Each scene shows the same named points in several views. A view is turned or mirrored, shifted and resized as a whole, has a little noise and may leave points out.

Scene 1
View 1
z393: [ -1 -18   7 -15  -4  -5  -3 -13 -27 -20  22   1  -7  -3  -7  11  18  -7
 -45  33  12   7  24 -13   7]
z245: [ -7  22 -19   8   7  -3   6 -15 -14 -11 -15  -4  -5  29 -10  22   2 -20
  -4  -6   5  15   2  -2  -5]
z240: [-13   3  12  -4  11 -12   7  -8  -7 -18  14   4 -12  13  -6   9  23  -8
 -22  15  10   5   3  -2   8]
z635: [-14  -3   8 -17   6 -10  -1 -16 -11 -17   8   0   5   0  -7  15  20  -6
 -44  16   6   6  13  -5   6]
z705: [-30  44 -13  -3  14  -9 -18 -23  35 -19   1  10  37  14 -22  15  14  -5
 -15 -26 -19   2   2  23  -4]
z760: [ -9  24 -15   0  -4  -1 -31 -16  14 -35   4  20  22  15 -16  13  -1  -6
 -16  12 -23  -1  30  21   3]
z499: [ -4  29 -16  10 -12 -12 -21  -5   6 -32 -17  12  24  17  -2  14  -8  -4
 -16   0 -26  -4  25  15  13]
z264: [-17  11 -12  -9  10  -7  11 -23 -18  -3 -12 -16  11   7 -12  24  14 -17
 -35 -12  13  19  -4 -15  -7]
z33: [-31  -4  39 -31  13 -44  15   5  -9 -25 -13   4   0   1  13  10  28   6
 -58  24  -5 -12   5  -1  35]
z336: [-10  34 -27   5 -11  -8 -29 -14   8 -29 -20  13  37  16  -8  18 -10  -5
 -21  -4 -30   0  29  19   6]
z5: [ -8   2  -9 -17   4   2 -13 -23 -12 -25   7  10   1  13 -20  18   9 -12
 -34  28   0  12  27   4  -3]
z857: [-20 -21  34 -31   1 -22   2 -10  -9 -14  33  -3  14 -29  -2   6  38   8
 -76  21   9  -5  11 -15  19]
z206: [-13  38 -16  16  10  -6  -5  -8  15 -26  -8  14  -3  39 -10  15   2 -14
  14  -7 -13   3   4  19   2]
z816: [-20  18 -10 -10   8  -8   2 -22  -8  -4  -8 -10  20   5 -14  22  14 -12
 -35 -16   7  15   0  -8  -5]
z267: [-36  25   5 -17  17 -16  -3 -21  24 -11   9   1  29  -1 -17  13  27  -1
 -38 -18  -5   3  -6   7  -1]
z170: [-16  23   4   2   2 -18 -13  -4  16 -31   4  15  15  13  -4   7  11   0
 -18   7 -19  -8  14  16  17]
z113: [-13   8  -1 -12   3 -10  -8 -15  -5 -19   2   2  16   3 -12  14  12  -7
 -38   7  -3   5  17   0   5]
z732: [-15  20  -6  -1   0  -2 -17 -21  17 -14  28   4  33  -7 -19   8  20  -1
 -31 -14  -4   4   8   5  -5]
z349: [-14   5 -10 -10  12   8  -1 -31  -5  -6  26  -3   3   4 -26  17  24 -16
 -30   1  15  19   4  -6 -15]
z785: [-11   3   7 -10   1 -14   0 -12 -12 -18   3   1   5   3  -4  14  15  -5
 -38  12   3   3  13  -4   9]
z41: [ -1 -23   9 -11  12   0  21 -15 -41  -7  19  -8 -39  11  -8  15  25 -19
 -30  32  34  18   5 -25  -2]
View 2
z705: [-21 -20   6  -7 -13   2  14   7  10  -6  18  -9  22  15 -12  -2   6   6
   5  -5   5   3   1  -2   7]
z41: [ 22   3   7  -6  18   4 -12  10   2  19 -18  -8  19  -7  25  12  13  -5
  -3 -17   7  19  13  15   5]
z245: [ -1 -12  12 -12  -1  -4  18  13   9  16   0 -14  18  -2   2   5  16   2
  -8 -14  16  16   9   8   5]
z857: [ 13  13   1  11   6  14 -19   6   4 -14  -9   1  15   4  22  12  -5  -5
   0   2 -16  -5   1   4  11]
z33: [ 13   8   6   4 -14  15  -1  -2   5 -12 -10   9  -4  -5  17   5 -14  -1
 -11 -12  -7   6   7   3   8]
z785: [ 6 -1  7  0  2  3  4  7 10 -1 -5 -8 12 -1 12  6  6  0 -6 -6 -1  7  2  7
  6]
z336: [-16 -19  11   1  -4  -7  32   9  20  -9   8 -16  11   0  -5  -8  14   5
  -5  -1   0   5 -10   8   4]
z267: [-11  -8   5  -3 -12   8  -1   7   4  -5  10  -4  23  16  -1   6   1   1
   4  -6   1   0   3  -3  12]
z760: [-11 -21   3   1   5  -3  20   3  20  -8   7 -13  13   2  -1 -11  12   5
   4  -3  -4   9  -6  11  -1]
z170: [ -4 -14   2  -3  -3   5  18   4  14  -9   5  -6   8   1   2  -6   1   8
   1  -2  -2   8   4   5  -1]
z635: [ 4 -1  6  2  4  5 -3  7  8 -1 -6 -6 15 -1 13  5  7 -3 -2 -9 -3  7  1  9
  8]
z349: [ -1  -8   5  -4  11   1 -10  11   4  10   1 -12  31   9   8   8  16  -4
   6 -10   5   9   3   7   9]
z264: [ -2  -1  15  -7  -5  -1   3  14   4  11  -3 -12  23   4   6  15  14  -5
  -8 -13  11   7   2   5  16]
z240: [ 9 -5  3 -4  8  6 -1  6  8  5 -5 -6 16  0 13  3  6  1  1 -9  2 13  9  9
  2]
z732: [-10 -10   3   0   4   1   4  13  10  -6   9 -12  27  13   0   3  10   3
   5   5  -3  -2   0   1   6]
z499: [ -8 -16   9  -2  -4  -4  32   8  19  -8   5 -13   7  -1  -2  -6   9   7
  -7   1   1   7  -3   7   1]
z5: [  0 -11   6   2  11   0   2   2  13   2  -4 -11  16  -3  11  -3  15  -3
   2 -14  -2  14  -6  16   5]
z393: [ 14   2   5   4  17   4  -6   7  11   1 -12  -9  15  -6  22   5  11  -4
  -2  -6  -7   9   0  15   4]
z816: [ -5  -2  12  -6  -6  -1   6  16   4   7   3 -12  23   8   2  13  10  -1
  -6  -6   8   3   3   1  14]
z113: [ -1  -6   7   0   2   1   5   7  11  -3  -1 -10  16   1   8   3   9  -1
  -3  -6  -1   5  -2   8   8]
View 3
z41: [ 31 -14  -9 -32  17  -5 -15  29  10  33  17  41 -32   9  12   2   1  -6
   5  46 -24 -14 -23  21  -2]
z113: [  2  -5   3 -10  -3   4   7   3 -13  12 -17  -4  -6   4   4   6  -3  -6
 -10   7  -9 -15   4  21  -8]
z705: [  1  -2  15  12 -11   8  -8 -13 -47 -29 -31 -33  19   6  18  27  -2 -24
  -2 -12  -1  -5  21  17  -7]
z336: [-20   5  14  14  -6 -10  15 -19 -11  -7 -40 -33   5  -2  -7  12 -28 -17
  -3 -11  -3 -12  28  14   8]
z816: [ 15   7   5  -8 -12   6  -4   7  -5 -13 -20  10  13  10  27  11   0 -16
  -1  -3 -12   0  -4  28 -10]
z732: [ -9 -17   4  -1  -8  21  -4  -9 -27  -4 -21  -4  14  16  11  21  10  -8
 -15  -6 -21  -6  15  24  -6]
z245: [ 17   5   8   0   7 -18 -13   3   7 -15 -13   5  -8   2  15  12 -23 -28
  20  17  -8  -6   1  16  11]
z499: [-10   4  17  16   9  -5  16 -18  -9  -1 -35 -28   3  -7 -14  11 -23 -18
   4  -3  -2 -19  18  14   8]
z349: [  7 -18  -6 -20 -10   2 -20  12 -16   2   0  19 -10  18  25  16   3 -12
 -10  17 -23  -4   6  20  -5]
z393: [  4 -15  -7 -24   8   5   8  15   0  42  -2  19 -22   5  -4   0   1   3
 -15  27 -21 -20  -6  22  -6]
z857: [ 17 -11  -5 -29  -1  41  24  18 -22  50  -8  15   1   8   0  -1  34  18
 -34  11 -14 -24 -22  37 -33]
z240: [ 19 -14   2 -12  16   5  -5  12 -17  21   1   6 -15   5   2  11   4  -8
   0  28 -12 -18  -7  19  -5]
z264: [ 20   9   2 -17 -15  -5  -7  17   2  -8 -14  19   0   5  30   6  -8 -16
  -2   7 -11   0  -8  25 -10]
z785: [ 11  -1   4 -11   5   6   9   7  -7  19 -13   2  -6   1   1   4  -1  -5
  -7  14  -9 -18  -7  23 -10]
z5: [ -4 -15  -2 -15   0 -14  -1   7 -14  22  -7  -6 -27   3   0   8 -12  -7
 -13  21 -11 -15  13  11  -3]
z760: [-19 -14   8  11   5  -6   5 -18 -27   6 -26 -33  -6   2 -11  17 -16 -14
  -7   4  -6 -16  28  10   8]
z206: [ 11  -2  17  19  21 -13 -16 -13 -21 -22 -17 -25  -3  -2   1  23 -20 -33
  28  14   0 -12  14   9  16]
z33: [ 43  14  11 -15  14  24  33  19 -26  38 -14 -13  -6 -16  -7  -5  14   4
 -10  17  16 -32 -35  29 -35]
z170: [  5  -7  14  10  17  11   9 -11 -31   6 -21 -28   3  -2 -13  16  -2 -13
   4   7  -1 -23   8  17   0]
z267: [ 16  -2   9  -4 -13  20  -4   3 -43 -12 -19 -14  16   8  24  18  14 -12
 -12  -5  -2  -6   1  25 -23]
View 4
z336: [  4   1   1   2  33 -12 -30  14  -3 -10   3  -2 -23   5 -12 -12  28  18
  -5 -34  -8  28  17   3  17]
z5: [ 10  31   4   7   4 -18  -8  -2 -20  -9   9  -3 -10  -4  -2 -11   0   3
  -7 -17   1  16  -6  -6   7]
z240: [ 10  28   0   2  14 -20   3  -2 -16  -4   5   3   4  -9 -11  -6  -5  -2
   8  -7  -7   9 -15   2   0]
z113: [ 10  21   4  -1  21 -14 -16   3  -7  -5   7  -5 -10  -5  -7 -12   5  -3
   6 -14  -7  14   2   2   0]
z33: [ -9  23  -3 -17  27 -11  -1  -5  -5  14  27  -5  -9   1 -38 -13 -18  -3
  20  13 -27   2   3  -2 -21]
z170: [  4   4  -1  -6  23 -12  -5   4 -12  -3   9   8 -16   1 -22  -7  13  14
  15 -23 -13  22   2   6   9]
z705: [  9 -10  -1  -2  28  -3 -14   8   1 -11  -6  18 -17 -13  -5  -4  28  -5
  23 -34  -7  18  19  23  15]
z267: [ 11   4   2  -8  25  -6 -11   1   2  -4   3   8 -11 -16  -5  -6  12 -20
  32 -21 -11   8  13  22  -1]
z857: [ 21  34  15 -19  10 -18  -8 -12 -10   9  31 -22  -9  -2 -12 -14 -20 -24
  32  -1 -15   6 -10  -3 -23]
z41: [ 13  52   2  10  14 -31   5  -3 -18  -5  -1  -4  22 -14  -3  -8 -21 -11
  -9  10  -1  -2 -32  -7  -7]
z760: [  7   7   1   2  14 -11 -15   6 -15 -10   8   4 -23   3 -10 -10  21  16
   1 -36  -4  29   9   3  18]
z816: [ 15  15   3   0  40 -16 -21  10   4  -7 -10  -1   2 -17   0  -9   9 -17
  11 -12  -9   6   2  13   1]
z499: [  4   1   0  -1  36 -15 -22  13  -8  -7   2   0 -18   6 -20  -9  23  23
   0 -28 -11  27   8   1  15]
z264: [  9  24   2   5  36 -17 -20  10   5  -9 -11  -1   7 -20   3 -10   2 -19
   0  -4  -7   2   3   9  -2]
z635: [ 11  29   5  -2  17 -17 -10   0  -9  -2  11  -7  -5  -6  -8 -12  -6  -8
   8  -7  -7   9  -4   0  -6]
z206: [ -1   0 -12   9  32 -15   0  13 -11 -12 -14  24  -1  -9 -17  -1  24  22
   0 -25  -7  19  -2  12  22]
z245: [  3  16  -7  14  38 -20 -11  15  -5 -14 -18  10   9 -15  -6  -6  12   6
 -11 -10  -5  10  -6   7  13]

Which points are out of place in each view (at most two, in the order of its rows)? Write none if all are in place.
view 1 | z240, z816
view 2 | none
view 3 | none
view 4 | z5
